Points, in no order, along strands that fork, close into loops and pass close to each other.
In the rows, 128 means zero.
Two points are linked if the straight distance between their rows is under 69. Some points are linked to none.
sed: [ 93 155 106 110 113 153  69 194 107 134 117 153 112 144 124 126 130 208
 104 161 157  92 180]
vegov: [148 124  99 123  95 173  75 160  92 100 120 118 115 136  97 116 124 187
 101 107 126 116 219]
pibez: [142 161 126  99  65 180 185 134  85 111 119 104  94 166  90 173 120 121
 116 108  65 112 151]
Bedi: [132 128  99 129  89 163  99 138 111 101  97 118 109 126  84 133 150 198
 122  86 172 139 174]
mafi: [114 136 137 114 134 154 137 147 151 144 111 152 137 114 150 120 130 181
 144 163 167 116 124]
vas: [107  75  92 133 150 113 156  79 119 109 130 148 134 128  97 118 122  98
 109 142 112 181  99]
rumo: [117 159 115 137 177  90 127  94 140 113 122  94 121  83 145 121 176 143
 110  87 127 174 101]
tuse: [138 154 143 129 206  78  90 141 147 147 124 119 138  73 153 104 127 157
 101 142 137 125 112]
paz: [104 117 158 116 134 104 144 115 151 149 140  92 138 116 164 113 108 114
 119 124 135 155 129]
vedi: [138 109  60 132  86  87 129 140 150  94 108 116  97  90 109 157 146 102
 159  85 155 153  85]
pura: [122 102 194 132 134 126 110 144 117 151 158 159 160 140 128 118 111 113
 129 174 133  83 148]
moge: [ 96  94 153 105 221 104  76 161 164 142 148 151 164 104 146  74 122 105
 105 107 108 140 121]
vuto: [128 144 106 128 147  87 152  56 135 115 122 106  95 132 129 154 134  58
 103 111  98 174  66]
ziru: [112  61  82 136 100 112 141 103 133 112 146 124 137 130  87 116 133 116
 143 124 118 174 122]
tisa: [148  83  85 147  94 160  84 167  94  93 131 119 130 104  78 118 139 177
 139 109 134 134 215]
fim: [119 170 146 115 116 104 169  89 163 113 105  92  98 106 159 144 144 118
 128  92 131 146  92]
lek: [ 99 136 128 121 178 139 104 152 112  98 100 144 124  67 147 111 156 176
  91 124 167 157 158]
difat: [ 96 105 133 106 226 102  73 152 155 126 147 154 164 103 149  67 123 116
  94  97 110 154 130]
mesur: [109 113 154 116 145 103 116 127 148 153 142 103 137 113 166 111  96 116
 110 131 139 144 139]
fumin: [107  80 204 138 192 126  78 144 120 167 124 183 156 116 117 102 116  97
 132 154 138  95 133]
gul: [ 86  67 171 103 199 108  81 156 164 156 155 153 170 120 141  80 115  91
 114 110 113 134 125]
pupi: [132 121 145 143 137 186  51 134 126 157 144 176 155 180 129 116 130 153
 159 146 125  61 170]
kupim: [112 128 123 127 122 117 144  82 138 114 114  98 104 112 134 138 146 107
 125  87 133 179 119]
dagul: [132 130 150 125 219  78  85 154 167 157 147 140 172  82 151  79 145 131
 115 120 120 141 109]
laf: [132 164  93 115  90 173 113 187 125 164 124  95 112 163 134 150 112 175
 152 145  91  84 168]
kikin: [105 110 155 110 214 100 138 151 153 140 160 153 171 110 150  83 131  91
 102 141 100 164  95]
kol: [151 133 153 140 109 172 145 125 122 153 158 162 164 182 141 127 131 134
 163 180 119  92 140]
zap: [148 118  91 127  55  75 175 111 116 108 147 126 103 143  82 177 133  54
 155 123 117 164  81]
pugev: [125 156 156 129 190 186 110 105 134 156 114 202 158 146 168 108 143 139
 157 129 158 118 124]
sopo: [141 115 173 135 215 102  70 145 147 163 116 163 155  85 142  94 120 110
 121 143 124 107 117]
Deg: [ 98 115 127 115 186 111 136 115 138 128 142 120 145  98 158  96 131 113
 103 113 117 187 120]
sori: [126 140 109 120 100 161  72 161  98 107 119 124 116 142 108 112 125 199
  93 112 138 112 210]
nak: [129  98 178 128  98 124 186 134 126 139 198  73 158 164 162 108 110  72
 126 144  69 129 153]
Rotuk: [ 99 177 119 118 147 142 145 139 141 105  79 125  97  90 142 138 164 195
 110 126 160 129 109]
timam: [150 147 151 131  91 150 174 145 124 146 152 103 132 178 128 140  94 125
 133 187  85  82 135]
mazu: [127 102 198 152 148 171 121 116 102 143 159 185 171 176 128 104 134 115
 157 149 114  70 156]
geror: [113 165 140 115  98 107 141  99 137 125  97  93  86 142 126 149 112 133
 107 109 144 130 117]
dosud: [123  88 178 124 207 109 114 146 163 169 143 161 182 105 152  74 138  78
 134 127 104 135  99]
kudi: [147 181 144 108  53 115 174 103 129 127 135  77  98 182 120 156 110 114
 130  88  85 109 126]
redob: [115  89  87 120 212 114  81 117 133 104 128 165 164  98 134  65 129 135
  94  95 116 174 136]
Zik: [160 111 176 135 106 156 152 152 117 137 161 130 150 169 141 128  94  92
 130 186  81  62 154]
vekam: [156 151 162 141 147 151 136  70 124 175 137 155 152 199 163 124  93 101
 141 155 145 105 112]
gim: [144 184 138 103  58 131 181 122 122 135 130  78  92 189 116 167 100 114
 125 110  63  92 124]
sekan: [157 144  60 127  49  70 131 176  99  99 108 113  86 104  93 182 109 119
 142  83 173 120  93]
Tob: [135 107  79 122  48  74 179 143 119 104 157 122 109 134  81 163 138  76
 164 114 105 151  91]
kerir: [111  77 191 139 138 161  73 153 139 140 152 169 170 133 118  94 133 155
 155 135 128  58 175]
Pas: [104 118 159 115 143 103 103 138 125 144 142 114 130 123 148 118  93 121
  96 146 145 132 154]
soze: [124 124 169 120 190 128 103 158 138 141 111 179 152  77 142 110 130 142
 124 166 153 107 122]
Karu: [146 139 191 149 215 138  98  96 123 160 107 183 155 139 152  93 104  89
 136 124 140  95 117]
Nibis: [136 168 162 136 149 173 141  84 111 170 147 167 150 206 167 134 118 106
 140 161 148 119 118]
pepu: [153 141 146 146 109 189 140 120 118 160 161 156 164 194 154 125 141 127
 171 165 115  99 145]
zami: [135 155 144 118  82 166 190 156 119 141 139  98 121 175 125 150 100 133
 136 171  72  89 140]
veka: [ 99 146 143 115  93 142 145 150 118 117 128 122 123 136 127 120 134 181
 115 136 148 131 162]
bidif: [142 155 133 134 137 155 152 101 142 170 108 146 126 154 142 150 116 143
 151 186 154 119  93]
duzo: [127 141 163 128 166 102 174 105 166 151 130  97 137  84 167 124 133 122
 137 141 121 145  82]
pob: [170 195 140 148 209 148 122  74 134 165 108 163 144 141 169 120 124 137
 129 151 141 119  88]
suso: [148  92 184 135 177 117 110 117 153 179 128 152 172 111 162  92 112  83
 145 127 133 111 116]
pokog: [101 170 115 117 160 144 136 146 150 114  82 127 111  83 152 123 161 210
 113 128 163 125 118]
baz: [116 107 186 148 149 182 106 111 119 148 152 189 173 179 137  97 139 133
 169 126 128  76 158]
duker: [141 109 102 145  84 109 111  99 115 117 123  96 100 138  80 152 128 113
 135 100 134 155 144]
rodub: [165  98  89 137  93 179  82 169  92  92 118 113 119 117  81 124 119 174
 126 105 120 119 221]
ledof: [ 96 141 149 121 157 103 174  94 136 130 133  99 116 108 153 136 137  97
 109 126 112 178  94]
vava: [114 121 143 112 114 146  82 167 147 137 140 151 148 136 142 106 118 184
 138 143 151  80 171]
Nedus: [100 121 139 110 208 103 139 136 144 132 155 138 160 101 159  89 133 109
  96 129 105 177 103]
daf: [140 103 177 127 132 107 118 117 147 172 146 126 159 136 156 115  89 105
 131 155 141 103 128]
buv: [131 182 141 136 133 192 134  94 129 185 133 145 143 177 182 142 150 132
 174 143 162 151 131]
mufo: [113  78  96 139 107 117 149  88 123 118 144 119 134 136 100 123 140 103
 142 120 118 186 127]
tapob: [134 135 133 106  84 187 160 181 133 131 145 111 138 158 147 120 110 149
 145 145  80  90 174]
gafud: [152  94 189 138 103 113 166 114 143 166 181 104 174 156 158 109 108  89
 149 152 111 106 135]
gukom: [123 166 117 138 172  94 111  97 143 115 107  85 106  83 148 125 152 151
  98  95 135 148 107]
Seb: [109  87  74 152  80 124 102 191 106  86 109 116 110  81  61 144 154 183
 156 100 171 135 156]
lan: [134 115  59 141 132  87 145 120 148  78 118 139 107  81 106 152 177 101
 138 112 129 160  58]
tugim: [143  86 203 153 144 133 108 121 105 157 167 156 165 169 126 110 110  83
 136 160 101  53 153]
sene: [ 81 101  56 146 100  97 102 194 104  83  85 127  84  72  76 157 147 144
 125 115 171 136 104]
gan: [116 181 123 116 113 130 139 113 125 105  72 120  71 121 118 162 146 146
  97 110 159 133 103]
Defo: [167 155 102 136  93 196 111 160 127 182 137 103 131 174 146 160 115 138
 187 155  94  92 164]
Kiz: [127 170  91 130 161 160 120 141 173 152  86 132 119 100 162 141 161 201
 164 146 166 114  97]
bom: [104 141 122 111 116 144  66 175 135 138 125 147 128 140 139 113 115 200
 117 146 159  85 174]
zogu: [132 156  86 127 162 162  89 144 171 159  87 141 127 108 165 131 145 199
 156 148 171 107 114]
Riro: [125 118 164 118 169 156 111 145 147 145 111 191 159  96 150 109 134 155
 148 155 166 102 127]
ronal: [125  87  86 152  88 137 110 171 102  92 115 121 114  94  60 143 154 176
 153 109 166 144 167]
gigir: [ 88 103  53  97  53  72 161 164 117  74 119 136  95 109 102 123 149 107
 101  77 132 157  76]
minol: [136 119  49 166 170  94  72 118 136  93  98 115 107  68  95 140 171 151
 114 103 149 147  94]
dega: [131 149 139 130 115 148 156 123 139 165 124 140 131 159 131 146 118 154
 153 188 146 110 108]
miba: [ 98 103  51 119 110  71 154 156 144  61 114 141  97  79 108 127 157 119
 101 108 125 142  53]
nud: [133 133  50 118  37  58 130 182 105 107 113 102  92 101 109 159 119 114
 136  65 156 134  93]
Kog: [125 147 115  99  73 194 171 176 128 143 130  92 123 164 140 139 110 156
 147 125  70  97 166]
muz: [137 159 150 129 155 102 168  96 180 139 114  90 126  90 163 130 132 141
 143 130 127 124  79]
bipe: [118  92  91 150 106 132 112 146  93  97 107 131 105  95  66 149 151 154
 134 133 171 161 151]
Femeg: [152 168 127 138 155 159 145  78 144 173 102 143 124 158 151 153 113 129
 150 177 150 125  83]
bepe: [130 147 103 131 163  77 146  45 147 114 131 102 110 135 135 138 130  67
  98  98  89 171  60]
Rumoz: [150 129  47 139  94  84 113 152 147  89  94 111  89  76 114 163 143 108
 147  81 166 138  77]
Zor: [150 121 136 118  91 194 153 171 136 143 147 128 153 165 152 125 113 133
 165 163  84  79 162]
Piz: [154 105  82 122  42  89 174 148 120 104 163 103 114 126  83 163 133  84
 177  91  85 137 116]
Rad: [158 136 185 144 156 141 136  64 133 173 142 153 164 191 176 102  89  85
 145 125 145 100 121]
dode: [141 134  92 137  90 130 127 146 106  81  87 140  86 100  70 180 154 142
 136 103 188 142 112]
Lani: [104 108 174 115 117 140 107 168 135 129 154 158 159 123 139 103 128 164
 138 145 143  94 172]
Vadup: [150 156  99 128  95 183 103 183 124 174 131 104 121 169 140 159 112 158
 169 162  96  84 165]
matag: [122 150 130 117 183 138 109 164 155 126 102 158 142  67 162 107 152 204
 126 144 166 112 123]
vopuv: [110 156 129 131 211  71 118 127 149 140 147 114 158  83 148  88 166 156
 108 109 128 175  99]
sutez: [110 145 130 111  92 150 122 157 129 123 132 119 129 144 136 106 127 196
 119 123 139 118 178]
Zavuk: [ 85 101 163 115 126 139  69 172 112 104 162 149 149 116 133  93 135 158
 115 109 138 117 212]
mep: [145  96 169 139 118 202 126 139 125 134 157 162 168 175 144 109 131 113
 169 148  87  58 169]
Buf: [139 118 161 131 220  88  68 154 160 166 128 152 161  82 143  85 132 117
 120 131 119 118 111]
dasu: [102 114  47 144 109  85  90 183 119  84  83 119  80  67  91 162 141 129
 121 107 163 128  86]
fuv: [124 181 127 137 176  90 114 111 145 121  99  93 101  83 147 132 141 167
  95 121 142 125 100]
kozu: [109  88  39 140 133  90 115 142 163  81 109 123 110  69 105 126 163 138
 132  97 134 140  74]
Lezet: [127 180 131 135 182  99 124 126 144 125  97 110 107  83 145 136 138 183
  99 149 147 114  94]
Bugo: [136 173 140 110  73 147 185 138 117 138 134  80  99 184 117 162  99 124
 125 142  63  89 131]
bofa: [ 92  72  85 110  56  81 181 158 115  72 163 116 112 137  61 116 124 113
 110 117  59 132 113]
bugos: [133  94 126 125 105 180  78 166  90  85 143 133 139 120 119 100 125 140
 113 105 101 125 243]
gile: [ 97 182 123 113 128 138 150 130 135 109  76 123  83 113 135 151 152 170
 105 129 158 128 100]
tedi: [161 132 164 139  95 129 154 121 137 160 157  99 145 175 139 128  86 119
 135 175 103  81 132]
Sek: [127 138 157 124 121 123 145 128 138 157 126 128 128 140 136 136  98 147
 124 182 151 105 121]
Lub: [121 121 109 144 122 127 105 107 101 109  93 118  91 111  91 152 137 135
 106 122 163 161 141]
Pabo: [167 159 120 113  65 157 164 124  82 101 122 109  92 157  69 183 129 120
 124  98  86 116 145]
Rol: [130  94 175 120 179 111 120 136 162 172 141 137 172 100 166  94 117  90
 135 132 126 129 111]
Fum: [153 137 139 108  71 177 175 126  82 113 118  90  94 163  91 167  88  99
 110 113  63 117 169]
Rini: [179 125 169 151 117 155 143 100 112 159 162 139 157 206 151 122  97  87
 142 173  96  67 137]
vun: [117  83 100 130 172 102 148  64 122 112 129 141 136 142 108 104  92  87
  85 139  99 176  93]
zeki: [135  88 103 146  98 156  97 154  85  93 138 131 136 108  87 118 148 162
 130 122 137 154 210]
zodod: [122 107 158 132  94 136 182 120 111 124 187  70 147 164 147 111 112  71
 122 126  57 152 168]
Zomis: [113 115 177 121 108 157 131 178 105 106 170 132 146 138 141 112 118 123
 114 155  90  94 190]
ranom: [181 190 131 151 198 139 127  64 152 168 106 141 141 141 165 125 118 142
 136 149 139 116  78]
Rumer: [147 162  84 144 155  71 141  67 127  95 126 126 102 104 118 160 182  85
 107 112 118 172  51]
Mizi: [146 151 142 130 179 131 128 122 145 149 101 152 132  99 147 129 117 157
 126 180 152 107  97]
fabeg: [147 176 105 120 104 119 122 101 129  97  71 118  69 117 112 172 146 124
 100  90 166 138  98]
vobe: [121 115 106 144 109 136 116 125  95  99  97 129  97 105  78 152 149 147
 119 128 171 163 148]
sem: [153 173 144 109  49 110 166  90 132 120 131  84 100 170 115 157 124 110
 131  74 107 129 127]
Dopop: [124 132 105 131 132 100 157  68 124 109 121 122  99 125 115 154 144  64
 113 119 111 183  76]
vak: [172 166 118 148  96 200 124 128 124 185 146 106 142 186 158 153 138 132
 193 145 105 113 161]
Nupe: [180 112  89 125  47 107 157 137 116 104 153  90 107 128  81 174 117  84
 173  77  79 122 132]
nenis: [146 149 139 124  55 112 169  85 125 113 137  86 106 158 107 152 138  96
 144  77 111 154 134]
Zibu: [174 135  88 122  55  96 141 115 138 104 116 112  95 124 101 172 134  96
 160  72 160 150 103]
Fil: [142 111  74 129  67  89 143 128 142 102 121 118 100 106 102 163 143  94
 166  83 153 160  93]
von: [142 119 107 134  68  87 171  87 112 113 149 121 108 156  82 167 137  55
 149 122 109 169  96]
bure: [123 142 155 123 119 113 144 119 148 156 118 106 118 139 140 137  86 141
 120 164 148 112 116]
riv: [101 101  36 135 114  80  96 166 148  87  93 113  93  78 103 140 144 129
 126  91 146 130  81]
viti: [ 94  72 181 113 175 103  74 152 150 166 158 146 165 129 138  94 104  88
 118 125 123 116 133]
Duko: [144 124 197 154 156 147 121  89 101 156 157 170 162 203 143 111 104  86
 140 144 127  71 140]
Fef: [ 92 107 119 123 160 122 150  96 128 123 140 120 139 114 148 109 131 106
 107 115 119 195 122]
Gigog: [137 129 133 120 170 164  99 136 162 150 103 184 155 102 162 107 140 173
 157 145 167 104 126]
sogop: [119 162 142 116  80 155 173 149 102 116 134 105 115 157 110 137 128 159
 117 138  94 115 160]
Pov: [120 105 118 137 102 150 106 142  84 100 135 137 132 115  99 116 148 161
 117 125 151 163 201]
bovam: [ 99 132 150 108 129 141 131 159 141 129 121 149 137 109 152 115 127 178
 126 152 169 119 147]
Toge: [153 112 186 147 201 125  91 106 138 170 108 170 161 124 151  92 106  87
 140 127 136  97 119]
koso: [126 142 102 144 150 127 103 110 109  95  80 117  85  89 108 154 152 142
  93 114 164 157 121]
Gik: [ 98  47  76 129 101  97 153 126 142  98 136 135 131 119  79 112 127 128
 136 129 117 159 103]
kas: [156 144  61 142  99  96 108 155 127  84  81 125  79  77  95 180 136 115
 133  97 182 130  84]
tute: [102 102 105 112 213 111  81 129 136 116 136 151 157 103 148  75 123 124
  93  95 118 171 139]
loz: [130 168 110 136 123 176 142 115 155 176 105 133 124 145 152 160 154 160
 189 157 164 137 102]
beni: [105 118 135 132 112 141 114 137  82 104 135 137 127 120 108 116 140 152
 102 134 151 162 189]
zofor: [106 158 118 133 202  79 128 108 136 124 142 109 141  85 143 101 176 155
 100 100 129 183  96]
zedoz: [169 137 153 138 170 134 127  84 151 169 106 141 147 127 164 120  96 122
 140 155 145 103  99]
gemu: [183 142 116 113  63 149 158 117  90 105 125  95  88 150  68 188 107  97
 130  92  77 110 147]
simir: [ 83  58  94 114 108  60 163 130 134  69 123 130 103 104  71 110 100 116
  79 135 114 137  89]
Goz: [129  64 199 135 138 107 104 130 138 174 180 132 179 156 146  97 109  76
 138 134 108  88 144]
karo: [140 146 106 122 175 162  77 142 168 155  94 166 143 101 165 117 139 191
 152 145 171 100 126]
letid: [103 110 140 132 102 117 163  91 114 125 163  93 136 153 128 119 128  96
 124 118 106 183 143]
kode: [152 118 195 150 152 136 122  78 118 169 150 158 167 193 157 101  92  81
 144 130 136  79 135]
kino: [ 93 137 152 113 143 134 129 151 123 120 113 141 121  96 146 119 127 167
 104 153 165 136 145]
Ful: [131 138 100 130 181  72 148  43 153 115 138 102 125 138 131 115 124  85
  96  95  81 171  61]
muvan: [118 143 153 120 191 124 109 162 137 129 110 161 140  65 153 113 139 171
 109 161 158 118 122]
sol: [128 168 107 145 160  91 139  80 136  96 121 109 113  82 135 137 195 129
 116  84 132 176  82]
bese: [160 116 170 135 148 122 128  96 152 177 123 138 157 132 162 114  88 109
 142 155 146 105 112]
kibi: [143 109 146 128  89 150 151 127 102 121 155  64 122 164 137 124  78  77
 108 121  57 128 189]
sedez: [162 179 129  98  43 107 188  86 139 113 116 110  99 149 131 164 142  96
 138  67 146 155 102]
tumu: [ 99 128 155 118 137 107 164 103 150 137 132  85 123 111 160 123 121 114
 121 117 129 166 117]
Degu: [127 155 125  90  65 198 193 151  98 121 118  99 101 164 109 165 121 135
 131 100  61 116 162]
Zib: [ 81  79 140 105 173 110  77 135 132 133 163 148 158 139 147  86 101 102
  97 106 125 154 155]
Sefir: [172 123 170 145 107 146 144 120 119 155 159 132 154 186 139 126  98 102
 139 185 100  71 139]
navap: [123 163 100 113  85 164 115 176 127 151 125  93 114 164 131 134 120 190
 135 130 100  92 167]
Fipif: [110 146 149 118 182 116 112 151 128 125 109 136 122  77 151 120 125 157
  94 157 153 131 130]
teb: [142 113  66 141 120 102 128 111 152  91 106 119 103  81 114 150 169 103
 150  88 144 163  84]
malu: [122 148 115 122  95 156 127 151 153 164 128 126 137 157 143 131 134 186
 169 153 146 109 138]
bar: [115 146 163 128 173  93 182 107 150 146 138  95 129  94 158 132 133 103
 118 152 111 161  76]
zesu: [114  98 171 115 217 100 128 154 159 156 155 161 179 106 145  77 142  82
 115 140  98 147  88]
Bal: [145 173 132 133  80 143 177 125 133 165 140  96 117 196 118 173 113 130
 165 175  90  93 102]
nol: [176 141 156 141 189 114 125  99 161 168 114 135 160  98 168 103 114 125
 140 140 134 114  97]
ruliz: [123 139 200 144 200 154 116  94 113 159 124 190 151 174 149 104 102  90
 136 128 149  94 124]
palo: [113 155 146 118 121 108 144 109 154 141 103  90  97 126 144 138  99 140
 115 133 144 124 112]
moro: [165 152 129 144 101 206 140 127 121 167 158 131 158 195 160 138 140 119
 183 152  99 108 157]
kolib: [160 111 175 139  97 116 160 108 148 165 166  94 161 166 154 115  94 106
 146 154 112  95 131]
Ditis: [ 76 102 166 111 139 133  87 169 107 109 152 159 147 107 136 101 137 149
 109 130 152 136 190]
lemig: [166 164  96 124  88 114 120 109 129  96  79 120  77 118 101 177 141 113
 115  86 175 141  99]
sonu: [132 104 185 131 134 109 108 137 129 161 152 141 155 139 140 118  95 108
 121 168 139  93 139]
reg: [139 170 123 141 125 191 135  99 140 181 119 140 138 163 166 151 153 147
 185 151 162 146 123]
zapa: [146  94 179 123 104 180 157 169 114 131 156 137 150 163 140 124  97  89
 135 182  76  61 165]
tude: [135 132 134 129  63 109 171  83 121 112 139  98 111 147 106 150 145  87
 148  88 119 172 123]
sede: [113 142 169 131 172 188 109 106 130 156 130 198 163 168 162 105 139 130
 161 121 158 112 136]
luvad: [ 71  79 188 124 155 125  78 173  96 120 189 150 152 141 115 109 122 103
 102 147  94 104 184]
zef: [161 152  72 126  55  97 141 176  92  88 108 136  91 110  74 198 128 133
 145  94 183 120  97]
kot: [124 111 137 115 104 170  71 173 105  91 146 131 134 131 129  98 117 154
 105 110 103 102 232]
kapuz: [125 140 148 124  94 152 153 160 131 138 152 130 145 152 135 120 122 166
 143 169 123  98 152]
Rit: [138 180 106 139 154 176 146 105 154 163  94 142 119 127 156 162 162 164
 178 166 159 137  83]
mosa: [129 124 128 135  76 104 177  80 109 115 147 111 111 151  95 157 146  69
 144 112 109 183 111]
vum: [115 160 113 119 177 139 110 161 159 120  95 139 130  72 163 108 157 219
 118 130 168 111 124]
Vig: [156 105 149 130 101 206 140 155 133 143 153 151 161 178 152 118 119 111
 172 158  84  66 166]
luvot: [129 123 102 130 196  77 146  54 143 115 137 113 136 137 126  98 108  97
  82 108  82 171  74]
ripul: [ 87  53  86 119 107  78 163 131 140  82 130 141 115 110  74 116 117 122
 109 140 116 144  87]
gupub: [110 112 164 116 184  95 164 123 142 162 156 122 155 124 156 115 108  72
 101 166 106 161  82]
Kabu: [156 145  83 125  68 124 139 161 102  84  99 143  93 108  67 192 148 142
 145  95 190 131 106]
Bute: [100  89 101 130 141 123 153  82 121 112 134 131 132 126 117 116 134  99
 119 122 119 194 114]
veteb: [143 165  91 145 150  78 145  78 125  88 125 127 108  92 118 156 199 101
 117 101 129 177  60]
Mib: [139 130 157 131 102 156 149 146 127 148 155 148 157 159 135 125 122 145
 150 184 125  90 142]
Detan: [134  95 197 144 133 146 118 136 107 146 161 172 169 156 124 114 124 108
 143 172 116  65 149]
Ros: [ 97 103  55 105  49  67 159 169 125  91 129 127 101 113 102 134 143 105
 133  82 129 152  81]
resos: [128  98  41 156 162  93  87 125 151  93 106 117 114  69 100 129 165 150
 124 100 139 145  86]
marol: [123 151 115 109  85 164 118 166 122 123 128 106 120 154 127 115 125 194
 118 114 113 104 186]
pom: [144 132  76 145 105 109 106 145 117  86  80 128  79  87  82 183 143 123
 131 104 184 137  97]
Siz: [105 152  98 114 119 162 107 137 138 106  68 118  98 108 129 126 157 206
 107  89 182 137 143]
sasu: [ 79  93  63 104  82  76 157 159 132  57 109 142  94  96  98 115 148 119
  83  88 127 151  71]
fotem: [146  72 201 147 136 120 104 127 124 164 177 133 171 166 138 106 104  70
 137 147  93  62 152]
moruz: [131  92 189 132 106 110 188 129 127 156 198  92 171 161 159 113 115  72
 133 163  88 125 131]
bamal: [108 116 111 125 192  99 151  74 123 116 134 128 130 134 129 108 110  88
  82 132  96 182  86]
Deneg: [129 156 147 122  83 156 166 142  89 111 139  98 111 157 108 138 115 138
 106 140  85 120 167]
Puzop: [156 119 106 122  79 191 139 148  94  98 122 105 116 131  86 138 133 165
 132  93  99 130 197]
rugo: [ 91 112 166 115 148 109  94 149 111 137 148 138 134 120 141 117 104 121
  92 152 146 131 160]
nufe: [136 103 144 128  89 145 157 124 111 123 172  64 138 163 144 113  94  72
 115 113  54 144 182]
dod: [119 146 138 125 215  70 107 145 159 150 152 126 166  82 153  78 159 151
 108 116 124 167 105]
pobe: [105 123 137 130 127 125 108 128  89 117 129 128 114 123 118 123 122 139
  92 142 153 160 172]
Zon: [127 165 136 118  80 110 137  95 127 120 100  97  84 154 111 155 120 125
 112  96 142 136 123]
Gidar: [136 128  79 156 166 113  82 109 116  98  87 114  93  78 102 149 156 140
 103 110 154 156 116]
zoni: [123 183 158 134 142 187 142  95 118 181 149 154 149 193 185 137 142 119
 160 149 155 141 129]
govo: [163 169 128 139 162 124 142  80 180 161  96 114 122 119 156 141 115 150
 149 152 138 103  69]
Dekur: [153 186 159 142 219 156 117  90 124 156 112 187 147 144 165 112 125 122
 128 144 142 115 100]
kalu: [ 87  68  93 106 101  51 155 125 134  63 120 123  91 103  76 109  96 104
  65 115 112 137  83]
tuz: [116  67  79 140 130 116  72 121  95 120 137 142 133 131  89 112 115 127
 107 143 136 161 168]
lige: [119  94 135 132 111 166 104 161  77  88 158 138 142 123 117 108 139 126
 113 128  99 143 225]
taviz: [107 116 152 115 108 151  80 171 113  98 157 136 144 126 136  93 128 165
 110 113 121 104 218]
Bomog: [107  85  92 131 150 117  72 109 104 123 127 139 131 123 119 108 110 119
  97 126 143 174 159]
Tapo: [128 108  99 140 109 114 103  93 123 118 106 101 100 122  99 144 127 117
 123 102 148 164 136]
Femab: [ 86  92  69 147  92 106 110 195  98  87  99 128  96  77  64 153 152 159
 141 115 170 140 126]
tiz: [116 116  45 115  49  65 134 178 128 100 114 112  96  99 114 148 132 109
 139  68 152 145  85]
Tamus: [ 83 109 170 117 138 120  97 161  99 118 159 151 144 118 133 111 123 132
  99 148 143 133 180]
seru: [138 169 166 137 211 170 117 103 122 149 112 199 154 142 160 111 129 121
 139 144 150 116 108]
rata: [112  65 193 126 159 103  85 140 141 175 166 138 170 143 133  99 105  81
 130 134 119  96 139]
fenat: [109 159 102 112 104 162  75 180  92 119 110 137 108 148 109 125 131 211
  89 137 144 105 198]
gub: [122 148 114  90  66 203 179 166 115 140 121  92 111 167 131 152 112 149
 142 105  64 106 166]
Dop: [128  90 116 142 111 151  99 148  68  96 159 138 138 130  98 117 131 114
 107 150  97 151 208]
reme: [124 133 111 130 125 115 118  84 138 113  98  95  96 110 129 139 133 115
 114  86 145 166 123]
ramak: [181 149 166 153 199 113 126  87 156 168 119 146 173 101 170  89 127 119
 150 129 130 120  96]
pib: [100 106 118 127 151 117  82 119  97 124 131 134 124 119 128 117 110 120
  85 130 148 168 166]
zave: [126 144 137 122 152 150 145 134 149 147 102 153 132 107 149 134 129 168
 138 176 161 114 106]
fop: [141 145 124 134  77 117 123 100 104 112 115 101  90 148  82 161 124 123
 115 100 138 143 141]
fasi: [165 179 123 144 171 148 140  68 158 167  95 129 121 144 156 147 117 140
 146 163 140 112  69]
Ziz: [192 130 103 122  53 129 153 117 106 107 136  88  94 142  78 183 106  88
 150  79  79 114 142]
dek: [118  83 102 144 122 125  81 131  75 111 153 139 134 134  94 117 122 122
 104 148 124 159 188]
paf: [152 158 140 133 157 110 150  90 184 150 103  96 125 101 160 133 118 150
 143 138 132 108  74]
Zibab: [118 123 115 128 119 112 162  80 127 108 119 118 106 118 119 148 156  81
 130 106 124 189  97]
zaz: [118 119  47 133 127  65 152 142 148  67 119 141 105  75 106 141 170 112
 118 120 125 143  43]
difo: [151 124 140 121  81 163 158 126  87 118 130  75 105 162 108 145  77  84
 106 118  60 124 183]
nabaf: [140 175 104 138 172 164 141 117 160 154  93 146 127 110 157 148 163 182
 166 165 155 126  83]
fogek: [109 154 149 118  91 144 162 150 119 128 139 116 123 152 122 130 125 172
 127 159 127 116 149]
vup: [104 125 181 139 168 187  98 105 125 157 141 195 168 176 148  96 137 135
 164 110 150  92 150]
bodiz: [176 153  88 122  71 103 126 114 132 101  91 117  83 122  96 179 133 106
 135  79 175 142  99]
Mam: [140 172 134 135 191 109 127 130 148 139 101 132 124  84 144 133 135 180
 114 173 150 104  87]

A fork is a point with three links, a tip a point with one. Leave the first point through the second and follow the links. Name the first fork or tip that comes.
Zibab; kupim: Tapo
luvot; bamal: Bute
Kog; tapob: mep
dega; bidif: fasi

How many points has the smallest loop of links through each point below? Write 0 if it is on no loop.
Sefir: 0
dode: 17
laf: 14
bipe: 14
duker: 0
Nibis: 0

Name the points in between on the shortest way along the links from the first point to the second, in order.
paf; sede: govo > fasi > ranom > pob > Dekur > seru > pugev
zapa; nak: Zik > Sefir > tedi > kolib > gafud > moruz
Dopop; bipe: Zibab > kupim > reme > Tapo > Lub > vobe
dod; sopo: dagul > Buf
Seb; resos: Femab > sene > dasu > riv > kozu
pobe; rodub: beni > Pov > zeki > tisa
